Points on a hilly landscape, in no order, each with its height.
A ball rolls from a point to the lowest of its 2 nearest points, and stops where none of them is lower. Distance is the straight distance between rows; heights are no part of it.
<930>: [-23  10  12  -8  19   0  13 -10   1   1 -12  -4   2   0   5   9   2  14
 -14 -19  17   5  -2  -4  17   0  -8   4   1   0   5   4  -3   4  -9]  h=205
<690>: [ 10   2  -8 -12  -4 -23  -5   9  19 -11 -17  -6 -10  -5  -3 -14  -5  22
  -7  -6 -22  24 -16  21   1   3  -9  12   0 -19 -11  15  -5  11   0]  h=603
<991>: [ 17  -6  12 -12   3  16  14 -20   1  21 -25  -7  -4   7 -11 -14   6  23
   6 -16  -4   2  -4  -1  24  -8   0   7   8 -10  -8 -10   3  22  -9]  h=386
<289>: [-16  -8   0 -11  -7  10  -7   4  -1  16  22  -4  -3  -3 -11  -4   5  -5
  -4   5 -20   2   8 -15 -27  11  26 -12  -4  10   4 -12 -15  -5 -21]  h=424
<12>: [-14   3  13  10 -12 -13   1  12  10  -1   5  11   3  -7  12 -16   5   2
 -23 -13  -6   1   8  10 -13  -1   5  -1 -12   3   2   8  13   0 -11]  h=645
<746>: [ 17  -6  -1 -14  -4 -17   6  -5  -6   4   1 -26  -7  -1 -13   7  -6   8
 -10   9 -20   7  -1   4   1   1  11  -3   6 -17  -2  -7 -26   1  10]  h=230
<1358>: [ 22 -12  16  15 -11 -27   6   6 -12 -10   4   3 -14   7   0 -22  -6   9
 -21  -4  16  -8   7   7  -1   0 -11  -3   3  -7 -17  15  -7  18   8]  h=535
<472>: [-12  -5  -1  13 -21   5 -16  19 -10  14  14  11  13 -32  22   7  -3 -35
  10   5   4   0  22   3  -5   6  -1   4  -5   5 -11 -14   4   6  15]  h=745
<885>: [ 17  -2  -1 -19  -8 -12   5   0 -25   5  13  -9  -3 -15 -23  -6   0 -11
  -9  11 -23   2  -7  -1  -2   8  13 -11  -6 -13   7 -13 -21 -14  19]  h=244
<1289>: [-24  -3  -4  -3   2 -12 -18 -13  14  17   7   6   7 -23  26  21  -6  -7
  -1   5  10  12   8   0  -6  -8   6   3   2  -8  -1 -21  -3  -9  -7]  h=331
<502>: [  9  -8  -9 -17   4  12   7 -11   1  12  -7  -7  11 -14 -12  -8  -4  -9
   5   4 -14   7   0  -6   4   5  13   0   8 -21   4 -19  -2   4   3]  h=232
<1345>: [-20  13  -2  -8   0  16  -1  -6  11  10  -3 -14   2 -11   7  30  10 -17
   3 -16  18  -2  18  12  17 -11  -6  10  -3  16 -13   0  -4   0 -10]  h=279
<311>: [-18  16  -6  -8   6  21   5  -5   2  -5  -1 -26  11   7  -5  27  13 -14
  16  -9  14  -3  19   7  19  11   2   8  13   5 -12   5 -13   1 -10]  h=239
<392>: [-31   5   1  -9   8 -12  -5 -13   8  18 -10  -6  -1 -10  26  17   3   8
  -9 -11  19   5   3  -4  10  -6   0  12   6   0   1 -15  -5   2 -17]  h=268
<1311>: [ -6   0  -1   2  17  15   6  11  -6 -24   1 -13  -4  28 -14  -4  10   1
  13  -9 -10 -18  14 -14  -2  10   5 -11   5  15  -2  21   3  -5   3]  h=406
<627>: [ 19  -8   9  24 -12 -24  11  -6   5 -13   1  21   3  -1   0 -21 -14   6
 -19   4  17   1   3  12  -4  -2 -12  -4  -6 -22  -9  20  11   8  13]  h=558
<1100>: [-14   7  -7  14 -11  19 -10  17  -4  -2  20  -1  23 -14   8  16   6 -30
  13  11   3   2  10   7  -7  20  -2  -4  -4   6 -19 -13   9   1   3]  h=731
<206>: [ 13   0  -5 -14 -15  -8  -8   5  17  -2 -23  14   3 -29   5  -3 -15  -9
   1   0  -6   4   2   0   1 -23   0   3   5 -20   7  -4  12 -14  14]  h=379
<237>: [ 22 -15  -8  11  -1  15  -1 -18  11  -5   9  10  -7   3  -6   3  -7   9
  19   3 -15  -5 -15  11  -9 -16  -8 -10 -23   7  -3   9  21 -14   4]  h=422
<945>: [-22  25  13  21  11  12 -12  -1   5 -13   0 -15   9  -3   0  10  16  -2
 -11   6  24  -8  20 -12  -7  20   3 -10   1   8 -11   6   2 -14  10]  h=407
<329>: [ -7   4  11  30  10   8  -5  -3  -2  -9  -1  -2  -2   6  -4   2   1   5
 -18   5  39 -12  13 -16  -2  18  -4  -4  -7   4   0   7   6  -1  15]  h=428
<1333>: [ 16 -30 -20 -11  14   0  12  -3  18 -10  -5  -1   5  13  -5 -19  -1  24
  12   0  -9  -8 -17   3   2  -9 -15   4  18  -9  -8  18   9  13 -27]  h=712
<1367>: [  6   3   2  29  -8  10  -5   6 -13  -3  28  -7   5   4   9  10  14  -5
  16   6   2 -10   8   6  -9   9   8   6 -14  19 -11   5   9 -14  11]  h=371
<926>: [-22  24   6  -7   1  11   3  -5   0  24  -8  -4  14 -13  11  -2  16 -18
   7  -2   0   8  18 -10   2  13  23  -5  -1 -10   1 -15  -5   0   8]  h=351
<213>: [ -6  14   2  22   1  16  21 -16   4   1  -2  10   5  10  12  -4  15  16
  19   1   4   3  -4   6   2 -10  11  12 -16   2   2  16  13 -12   4]  h=285
<888>: [-29  -2  10   8  -5  21  -9 -14  23  -1 -14   1   4  -6  -7  19  -2  -9
  19  -6  16   2   5   8  24 -21 -27  -3   6   6 -21 -11   3  -7 -12]  h=216
<383>: [ -9   8  -2  10 -10   4  -7   8  -4  -6   6  -4   9  -9  -5   7  -3 -22
 -11  10   9   6  -1   4  -4  28  -7  -1 -11 -14  -7 -13  -7   5   3]  h=716
<232>: [-19  16   8  11   3   2   3  -1   0  11  -4   9  -1 -11  13   4   8  -8
 -25  -7   6  -3   1   3 -10   1  -1  -2 -20  13  15  -1  22 -10   7]  h=669
<431>: [-19   0   2  21  12   9  -5  -6  14 -34 -23  -3  12   5 -15  17 -10  -1
   6  10  18   8   0   4  13  -5 -26 -15  12  -7 -21  11   3   3  -1]  h=122
<452>: [  6   3  -1  -7  -3  27  -7   3  -1  24  14  -8  -3  -2  -9  11   7 -12
  10   4 -14   4   9  -9 -12  11  26  -5 -12  18  -5 -13 -18   2   0]  h=455
<1327>: [ -4  -1   8 -22  11 -19  -3  14  -9 -26  25  -3   0  16  -6   9   2  12
  -1  -7  -6  -3   3   1  -2   2  -1  -9  21  13   2  21 -21  -9  -8]  h=289
<1237>: [ 16  -3   9 -12   8  15  10 -10   5   0 -18  -5  18  16 -10 -14   1  16
  11  -2  -9   1 -10  -4  19 -14 -11  -8  28 -10 -16  -5   6  14 -20]  h=432
<321>: [ 12  -1  -8  14 -12 -11   5  12   3 -15   3  10 -21   7   2 -10  -3  -1
 -10  -4   6 -12   3  10 -16   0  -9   0 -17  11   2  26  13   6  -2]  h=342
<893>: [ 16 -19  -7  -7  15  16   4 -20   6  -1   7 -17  11  -1 -23   6  -8  -3
  -1   7 -17  11  -7  -3  -1  14   0 -14   1 -20  -1 -11 -10  -3  -2]  h=290
<166>: [ 11   0  -4  -9  12  24   9  -9  13  11  -3  11 -10  26 -10 -30   7  14
  16  -7 -11  -1  -7 -11  -7   4  15  -3  -9   5  16   7   5   3 -15]  h=443
<1216>: [  9 -10 -10  12   7  21  13 -12  21 -13  -3   4  -1  16 -12  -2  -3  18
  11  -1 -11  -2 -16   7 -13 -12  -5 -12 -17  11  -4  27  13  -5 -20]  h=467
<755>: [  0 -16   0  12   7   8 -27   6  -1 -12  -2  -1  -8  16  -5   2 -15  -8
   4   8   0  -7   2 -19  -3   0 -15 -14   9  15  -3 -24   3  -2   8]  h=373
<820>: [ -9  17   4   6  14  22   3 -14  -9  10 -12   0  12  14  -1   7  15   2
   8   8  12  -7 -13 -11   9   1  -6  -4  -1  12   1 -20  14  -3  -1]  h=145
<709>: [ 12  -4  12   0   5  -4 -11  -1 -10   9  18   6  -7  17  -6 -16   1  11
  -9   4   9   6 -18  -4   1  20  -8  -5  -3   1  -1 -17 -14   8  -5]  h=441
<852>: [  0  -7   6  19  -3  -7  -6 -16  12 -16   3   1   6  -9 -10  37 -18  -3
   1   8  17  -1   6  18   8 -25 -18  -1   0   3 -13  15   5 -13   0]  h=444
<1303>: [-19   4  -3 -18  27 -22  14  13 -15 -19 -15  -8 -10   9   1  -9   0  18
 -17 -11  -9  -2  -2  -8  -2 -11   2  -9  19   4  11  23   0  10   0]  h=505
<1157>: [  9  -6   5  11 -13 -31 -14   5  -7  19  11  13 -12 -13  17   8 -20 -12
 -10   0  15  -6  -2   9  -1  -1  -5  21 -12  -3  13  -4  -3   2  12]  h=451
<567>: [ 12 -10  -3   0 -12   4  -5   9  11  14  -1  20 -10  -3  12 -11  -8  -3
 -11   0  10 -14   2 -10 -15 -18   9  -6  -2  12  15  -4  17   9 -17]  h=273
<467>: [-14   5   4 -11  39  -6  10  16 -23 -15  -7 -23  -4  28 -14  -4  11  20
 -11  -1 -12  -6   3 -11  -3   7  -4 -13  18  22  -4  25   2  20   2]  h=471
<478>: [ 14  12  -1 -19  -9   6   8  -1   0  28   7  16  12 -21  11 -10  18  -3
   2   3  -6   5  -8   5  -1  -1  16  12  -7  -4  11  -5   0  -5   0]  h=368
<625>: [ 19  -4  -9 -11 -12 -16 -15   1   0  11   6   1 -14 -15   1  13 -12   2
  -8   1  12   6 -14  13   9   6  -9  20  -2 -10   4  -9 -18   5   4]  h=411
<145>: [-23  37  13  -6  17  18  -7  -5   1   3 -12 -19  10 -11  -1  11  18 -19
  -2   1  15  -4  25 -13   4  19  11 -13   1   3  -4  -8  -1 -16  18]  h=387
<889>: [ 14  -4  -5 -18  -6   8 -14   8  -5   6  29   8   8 -12   0  24  -2 -19
  14  12  -7   3  -8   3   0   8  -4  -3   3   8  -2 -12 -16 -13   5]  h=557
<968>: [-15 -19  -4  12  23   3   3 -12  15 -34 -10   5   1  10 -19  -3 -13   9
   5  -8   9   9   0  -2   9  -4 -21  -6   2 -10  -2  24   1  -2   0]  h=53
<1043>: [-30  13   2 -11   3   3  -8   4   3   8  10  -5   5  -8  18  14  13 -15
 -12 -17  16   2  15   0   3  13   1   5   1   7  -7  -9  -5   0 -13]  h=320
<56>: [ 17  -7  -2   2 -14 -10 -11   2   6  -1  14  -3 -13   0  -5   9  -9   2
 -17   8   5   5  -1  13 -12   0   4   3  -9   2  -7   4 -16   4 -11]  h=367
<223>: [  5  -5   1  19  -1   5  10 -13 -11  -3  11  -4  -1   2  13   9  11   5
  17  -9  -3  -5   6  11   7 -10   5  15 -15  14  -2  12  10 -17   9]  h=335
<692>: [  3  -2   7   5   4   7   9 -19  -9  15 -29 -13   2  -2  -5   6  -3  12
   1  -2   3   2 -13   2  28  -6 -16   4   8  -9 -10 -24   3  16   3]  h=338
<573>: [ -4   2  -4   0   0  24   7   4   4  -7  -6   5  -3  19  -2 -16   6  -7
  17  -6 -12  -8  12 -16 -14   2  23 -11  -5   9  10   2  10  -2   0]  h=442
<1088>: [  6  10   6  -7  12  -3   1  -6 -12 -12  -7 -12 -21  12 -25  -7  -1   9
 -10  -8 -15   6   0  -9   4  14   3 -12  -9  -9   6   4 -23  -3  25]  h=151
<271>: [-16 -17  17  22  -3   6  -8 -19   9   2 -22  -6  -8   4 -22  19 -13   1
   4   4  16  -9  -7   6  16 -24 -35  -2   4  12 -20 -17   7   1  -5]  h=258
<291>: [ 14  19   0 -13 -24  12  -9  13  -1  29   0  18  10 -36  19   6   6 -22
   8   3  -2   5   6   7   2  -6   8   8 -12  11   1  -4 -12   0   9]  h=412
<1238>: [ -7  -6   6   6  -4  -4  -2 -19  10   8 -35  -9  -1 -11  -6  16 -12  13
  -5   4   4   3 -12  15  20 -28 -29   5  11  -4 -13 -18  13   8  -4]  h=298
<471>: [-16  13  -7  -7   8 -12 -11   0 -14  14   0  -4   6  -9  15  18   2 -12
  -4  11  -4   1 -11  -1  -3   3   3   7  -1  14  12 -24   7   0   0]  h=202
<1272>: [ -6   1   7  -5  10  -2 -20   2   2   2  -5  11  -8  11   0  -8  -7   4
 -15   5   4   6 -10 -15   2   6  -8 -13   9   3   5 -26   0  -1  -5]  h=405
<316>: [ 22  -3  -8  -3 -33  -9 -19  12  20  -9  -6  14  -6 -17   7  -8 -15   2
  19   3 -14   6   1   9  -6 -11   3   0  -5 -16  -6   4   7  -8   9]  h=423
<694>: [  7 -28  -6  -4  13 -11   7  -3  10 -15 -17  -9   3   6  -4  -5 -11  26
  -9  -4  -3   5  -7   9  10 -22 -13   0  23 -10 -17  17   3  25 -15]  h=678
<1103>: [ 17 -25  -7  -4  13  38  -6 -11  10   8  16 -12  -2   8 -24   8  -4 -13
   6  -3 -13  -3  -5  -1  -4  12  -4 -10 -12   8  -2  -6 -10   0 -10]  h=341
<1284>: [ 14 -17 -16 -17   7 -23   0   7  20  -9 -19 -11 -15   5  -6 -15  -8  42
  -5  -3 -17  13 -12  16   5 -12 -11  10  25 -14 -18  22  -8  22  -8]  h=644
<139>: [ 17  -5  -8 -16  -1   6  14   5   3   7  21  19 -12  10  -6 -29   9   2
   6   3 -12  -4 -13  -8 -16  12  12  -6  -9  -6  15   6  -1  -4  -7]  h=385
<1158>: [ 10   6  -4 -11  -6   6  -3  -9   9   5   1  -9   0 -12  -1  31  -2 -11
 -11   1  13   2   9   6   3 -13   5   1  -1   5  -5  -1 -16  -4 -10]  h=321
<167>: [ 11 -11 -11  -5   6  29 -11 -16  -1  28  10   1   2  -8   5  13   1  -6
  33   6  -6  10   3  -5   3  -1  16   5  -7  16   1 -13 -21   1   6]  h=492
<952>: [ -7 -14  -4  21  -2  18   2 -22   3   3   1  -5   3   1   2  18   3   5
  27  -7  16  -4  -1   2  13 -16  -5  14 -10  12  -5   2   1  -8  -5]  h=380
<513>: [-11  -9  -6  -6  -2  -3  -8  -2   7   6  16   2   8  -9   4   8  -1  -5
  -8  11  -5   7   4 -10 -22  -1  17 -11   5  -2   3 -14   3  -6 -16]  h=383
<485>: [-22   9  16   4   5  20  -1 -17  11 -14 -22 -14  12  12 -14  16   4   1
  20   1  21   3   0   0  27  -5 -23 -12  18   0 -23  -4  -8   2  -7]  h=171
<696>: [  3   6  -1 -21   2  -3  16   2   7  -8   3   3  21   1   1 -17  11  14
  35  -3 -25  11   0  -2   2   6  20  10  14 -25   4  11   5 -10  -5]  h=307
<379>: [ -8   5  10 -10   0 -11  -2  21  -9 -25  20  -8  -6  13  -3  -4  12  -4
  14 -23 -20   0  15   7   6   2   2   7   8  14  -5  14  -7 -15   3]  h=330
<1099>: [  5  -1  -4  -5  28 -11  16   8 -20 -20   0 -15 -17  36 -15 -17  14  11
   8  -6 -20 -12   2  -3  -9   9   0 -11   6  19  -3  31  -8   7   8]  h=439
<1004>: [  5 -22  -8  -7   7   5  -2   1 -12   8  21   6  11 -16   6  15   0 -15
   5   0   9  -1  -2  -2   7  13  -5  11   3  -1   6 -16  -6   0   3]  h=579
<1065>: [  3   1   3 -19   3  -4   7   4 -12  21 -10  -3 -13  -1 -12 -31  -2   0
  -6  -7 -10   1  -3 -21   5  13  15  -3   6 -17  23 -17 -14  14   8]  h=149
<678>: [  3 -14  -2  -5 -10 -10  -7  16   0 -18   7 -19   0  17 -18   0  -9  -2
  -5  28 -30   4   0   3 -15   9   1 -22  27  -9 -12  -7 -22   3  -9]  h=103
<1323>: [ -8  -6  -3 -11  25  -2   8  -4   1 -18  -6  -1  -3   4 -12  -1  -3  14
 -10 -12   0  13 -14   3  12   7 -16  -1   1 -10   5  13  -6   7  -4]  h=136
<636>: [ 12   0  17   4  12  -5   7  -2 -13 -15 -15  -9   9  24  -6 -15   5  21
   1  -1  -5   7  -2   2  14   2 -12 -11  25  -6 -25   7  -8  19  -3]  h=470
<240>: [  3   8 -11 -15   0  12   5  11  -8  17  -1 -19   4  16 -15  -3  10 -13
 -10  15 -20  -7   1 -13 -10   5  15 -12  13  14   0 -19   6  15 -19]  h=481
<378>: [-14  -2  -2 -13   0 -19  -7   9   5   1   8  -2   4  -4   6  -1   2  10
  -8  -2  -8  12 -11   7  -1  11  -3  11  11 -12  -6 -13  -5  10 -18]  h=519
<672>: [ 12  -7 -13   3 -10 -12   2   4  -2  -2 -16   4   4 -11  10  12 -22 -16
  -4   4  27 -15   4  -5  13 -13  -4   8  15 -14  10  -5   5  13   3]  h=300
<427>: [  5   4   5 -19   6   8  21 -12  13  24   3  17   5  -7  12 -17  20  19
  14 -10  -1   1  -2  -3  11  -3  15  23   0 -14  20   6  12 -12   2]  h=297
<1245>: [ 11  11 -19  -2  -5  -4  13  12 -14   0   6  -3 -18  11  -3  -9   9 -11
  -5  -3   1 -15  -4   2 -13  13   4   5 -21  16  12  17  -1   4   4]  h=381
<1308>: [-14  12  -6   0  -2  -4  -3  15 -17  17   9  17   5  -5  19  -6  10 -15
  -1  14   6  -6  -5 -16 -11   9  12   4  -8  11  24 -15  10  -9   7]  h=146
<790>: [ -3  -6   1  31 -11  -8  -1   2   6  -9  28  30   3  -3  19   9 -12  -4
  14   7  15  -4  -1  10  -5  -3 -10  10 -17   2   4  12  29 -17  12]  h=372
<191>: [  6  -5   5  -7  21  23   4  -1  -4  -6   6 -13   3  22 -26  -3   7  -4
  -1  -9  -9  -7   1  -8  -1  18  -3 -11   1   9   2   3  -2   3  -5]  h=378
<181>: [  3 -11   7  31  13   2  -7 -19  -7  -9   3  -8  -8  13 -13  17  -1  18
  -8   7  25 -13   1  -2   2  -3 -15  -2 -10  14  -6  11   1  -4   8]  h=452
<1290>: [ 19 -13   5   1  -1 -26   7   6 -18  -8   2 -12 -12  18   0 -22  -2  22
  -2  -8  -7  -6  -4   3   6  -2  -2   2  12  -8 -11   2 -18  20   3]  h=506
<1240>: [-11  13   2   5  -8   4 -13  12  12 -11 -11  12  -4  15  16  -9  -3   5
   8  -8   9   4  -1  -3   1   0   2   7   2  11   1   2   1   8 -15]  h=184
<468>: [ -8   8  11   5 -17   2   6  11  17  10 -11  13   5 -20  27 -21   7  -8
 -11 -17   5   5  10  10   3  -4  -2  16 -10 -14   5   8  18   3  -3]  h=616
<1027>: [-11  17   6  16  -5  -5  -4  -2  -5   6   4   6   9 -22   2   8   2 -23
 -22  14   2   4   6   5 -17   5   4 -10 -18  -3   7  -9  17 -15  21]  h=685
<35>: [ -1  26   4 -17   7   2  12  -4   1  -4 -33  -9   1  10   1  -1   3  13
  -1 -11   0   0  10 -12  10 -16  14  -9  16  -4   5  10  -2   6  -2]  h=569
<204>: [ -9   7  -5  -9   1 -18 -17   1  23 -12  -2  12  -2  -2   3   3 -13  16
  -5   3 -10  21 -15  16  -3  -7 -11   4   4  -6  -7   3  -1  -4 -10]  h=561
<1169>: [ -6   0  -5   0 -22 -15  -5  25  -8  -5  10  -7 -10   1  11  -3   6 -12
  14  -9 -22  -2  11   8  -6  -4  11  14  -1   6  -2   4  -8  -7   4]  h=370
<1048>: [ 15   3   3  20 -19 -11  13  -2  11   8  -9  14   0 -20  16 -16  -5  -2
 -19  -5  17  -2   2  10  -3  -5  -5  18 -17 -25  11  19   8   2  11]  h=586
<1198>: [  2  -6   4  16   3   4   2 -10  -3  -2 -15 -13  -9  18  -4   8   0  14
  -1 -10  11 -11  -2  -1   9 -19  -7   4   0  15  -7  -2   1   3  -5]  h=421
<858>: [ 19 -16 -10  -8 -12   3 -16   2  -7  24  24  12   4 -26  11  13  -5 -12
  21  13 -13   3   2   1 -11  -4  13   5  -5  17   1 -11 -19  -6  18]  h=532
<1252>: [-15  11   4   1  13   7   3  -2 -13  -7   1 -10  23   7   8  10  11  -4
  14  -1  15  -4   3  -4  16   9  -6   2  15  -1  -6 -10   3  -3  -2]  h=193
<1003>: [ -1  -6   5  -5  -6  -1  -9  -2  13   8 -23   2  -3 -16   1   2 -12  -5
 -15  -6  -9   2   2   7   7 -23 -11   3   4  -2  -6 -16  13   2   3]  h=339
<913>: [  0 -11  -9   6 -18 -10 -11  15  -7   9  22  17  -1 -11  13   0 -11 -13
   3  13 -21 -12  -5   4 -29  -9   7  -7 -10  15   3  -8  30 -10   1]  h=296
<272>: [ -9   1   1  14   2 -18   2  -1   4  -7 -13  10 -14   5  14  -7  -6  17
 -13  -9  15  -3  -7   8  -1 -14  -6  12 -12   9  13  23  13   4  -1]  h=291
<566>: [-11  12  -2 -12   5   4 -14   9   8 -21  10   4  -7  20   2  16   4   8
   6  -5   6   4   1   1  -3  -2   4  -2  11  21   3  14 -15  -6 -20]  h=243
<624>: [ 11 -10  -4  23 -26   5  -5   8   6   6  -7  14  -7  -3  19   1 -12 -10
   4  -6  26 -19  12  -1   2 -23   0  11  -6   9   2   5  10   5  -3]  h=210
<421>: [  1   7 -10  -8  -5   1  20   9 -14  19   5  -6  11  -1  -4 -21  10  -9
 -14   8  -5  -6  -3  -8  -8   8  16  -2   1  -3  16  -9   9  16 -13]  h=453
<1332>: [ 24  -2 -11  -9 -13   2  12   4   5  20  12  27  -9  -8   8 -22   0  -5
  -9  11   8  -9  -9 -13 -17  -7  15  -7  -9   0  29  -2   5  -6  -5]  h=329
<1000>: [ -7  14   5  26 -22 -13 -14  17 -17 -16  14 -11   2  -5   9   9   6 -10
  10  -1 -10  -3  16  15  -7   3   4   3  -8  12 -15   7   8 -16  14]  h=396
<266>: [-12  13   3 -32  19 -12  18   7  -9   2 -17  -8  -2   8  -5  -8  -2   8
 -11 -12 -15  -4   9 -17   1  -2  20 -11  24  -5  18   3   1   8 -10]  h=539
<1349>: [  7  10  -3  -4   5  10  16 -17  11   0  -6  13  12  -4   3  -9  18  16
  17   4 -10  10  -9   1   2  -6  15   6  -4 -16  10  10  14 -16   7]  h=218
<1319>: [  5  -4   2   1 -12 -36  -1   7 -12  -2  32  14  -9 -12  11  -1  -9  -5
  -8   0   4   0  -8   9 -13  12  -3  16 -10  -8  13   6  -7 -11  11]  h=485
<546>: [  5  13 -13 -11  -8  -5  12   8 -10  -1 -10  -7   0  -4  -2  -4   4  -8
 -11  -1  -5   3  -9   4  -4   8   8  13 -12  -3   9   5  -2  10  -3]  h=417
<195>: [-10   0 -22  -5 -10  -7 -14  14 -11   6   2  -1   2  -7  12  15  -4 -15
   8  14 -29   0  -5   4 -17  -4   6   6   0  16   3 -21  10  -7   2]  h=251
<1241>: [-11  11   2  14  13  17  -2   1 -16  11   5  16   5   8  14 -11  12  -6
   1  11   6  -1 -12 -15   2  16  -4   0  -7   8  13 -21  16  -9  15]  h=93
<657>: [  6   5   2  12  -9   1   2  -2  -2  -5  17  11   2  -6  -9   0   0 -12
 -19  12  12   5  -3   6 -13  21  -1  -9 -28  -9   2   6   1  -7  13]  h=700
<993>: [  2 -11  -1 -23  -3  -4  12   5   4  16  12   7 -10 -12  -2 -29   7   9
  -9 -16  -2   1  -2 -10   1  18  12  16  -1 -25  18   3 -15   1   2]  h=138
<588>: [ -1  21   5 -12  10 -13  14  -4 -11  11 -14  -6 -18   7 -14 -28   4  11
 -18  -3 -14  11  -8 -14  -4  13  17  -8 -10 -13  22   5 -13   2   7]  h=62
<276>: [  5 -18  -8  10   2 -10 -13   6  -6  -9   0   8   5   3   1   7 -25 -15
   0  13  12  -7   0 -11  -2   1 -12  -2   7  -8   2 -17  11   5   5]  h=340
<147>: [ 22  -1   5  -5   6   6   3  -6 -19  -9   5  -8  -6   3 -24   0   2 -10
  -4  -1  -8 -11   7 -12  -4   5   5 -17 -10  -4   6   0 -12 -17  29]  h=201
<222>: [ -6   6  -8  -1  -6   7  -2  -7   1  22 -21  -1   8 -22  17 -11  -2 -10
  14   0   0   8   9  -7   5   2  17   7   4 -18   4 -21  -9   7  14]  h=301
<476>: [ 13  -6   1 -25   3 -10  14   4  -4 -12  -2 -24   2   6 -31  -2  -5   4
 -15  14 -37  13  -4   8   0   4   2 -20  20 -14 -11  -4 -20   8   3]  h=168
<58>: [ -8  -1   8  -8  24 -21  11  -2 -13 -20   2  -3 -12  -1 -15  -3  -6  14
 -21  -8   1  14  -8  -4   4  18  -6  -7  -6 -17  12  20 -15  -1  22]  h=203
<747>: [ -1   8   3  14 -19   8   0   6   2   3 -29   0   5 -11  16   7  -5 -21
  -5  -8  35 -18  15  -1  17 -14 -12   9   4  -3   1   1   5  11  -4]  h=259
<591>: [ 21 -10  -6  15  -5   6   3  -1   0  -7   7  15 -22  18   1 -12  -3   0
  12  -5   2 -15  -9   5  -7  -3 -11   0 -23  11   4   8  14  -7  11]  h=382
<1071>: [-16  11  13  25  -8  -7  -3  -1  15 -20 -17  12   0   5  15  -3  -4  13
  -5  -4  20   3   7   3   0 -18  -6   0  -1   5  -6  20  13   1  -6]  h=242
<4>: [  6   4   9  16 -18 -21  -5   8  -7   3  13  26   7 -12  24   1  -5  -9
   0  15  -3  -8  -3   5 -15 -11   2   2  -6   0   7  -1  24 -16  12]  h=332
<97>: [ -7 -18   1  27   2  -5   6 -29   6 -11  -5 -14  -1  -3 -17  27  -8  14
  20  -1  18   4  -2  14  20 -24 -20  12   0   2 -13  15  -6  -7  -4]  h=418
<360>: [  9  -4  -6  -7 -12   3  -4  19  -3 -19   5  -7  13   9  -2   5  -5 -12
   7  15 -11  -3   6  -6  -3   1   4 -13  25   0  -9 -11  -4   3  -9]  h=159
<1210>: [ -3  -8  10  -9  -3  -7  -1   2  -6  13  27   0  10   7   0 -14  12  10
  -6   3  -8  12 -16  -1  -5  22   6   3   4  -5  -5 -13 -14   6 -26]  h=479

Where does a ball stop that starts at each point below?
<266> -> <502>
<1284> -> <624>
<1157> -> <1241>

Call two points neighbours if one is among the 2 nearest of the other. Go from one point of each pair to the other, from neighbour to neighbour, staying as low as possible. Name the highest point that can't be avoided.
<502>, <993> -> <166>
<1088>, <678> -> <885>
<1241>, <588> -> <1043>
<968>, <993> -> <58>
<993>, <588> -> <1065>
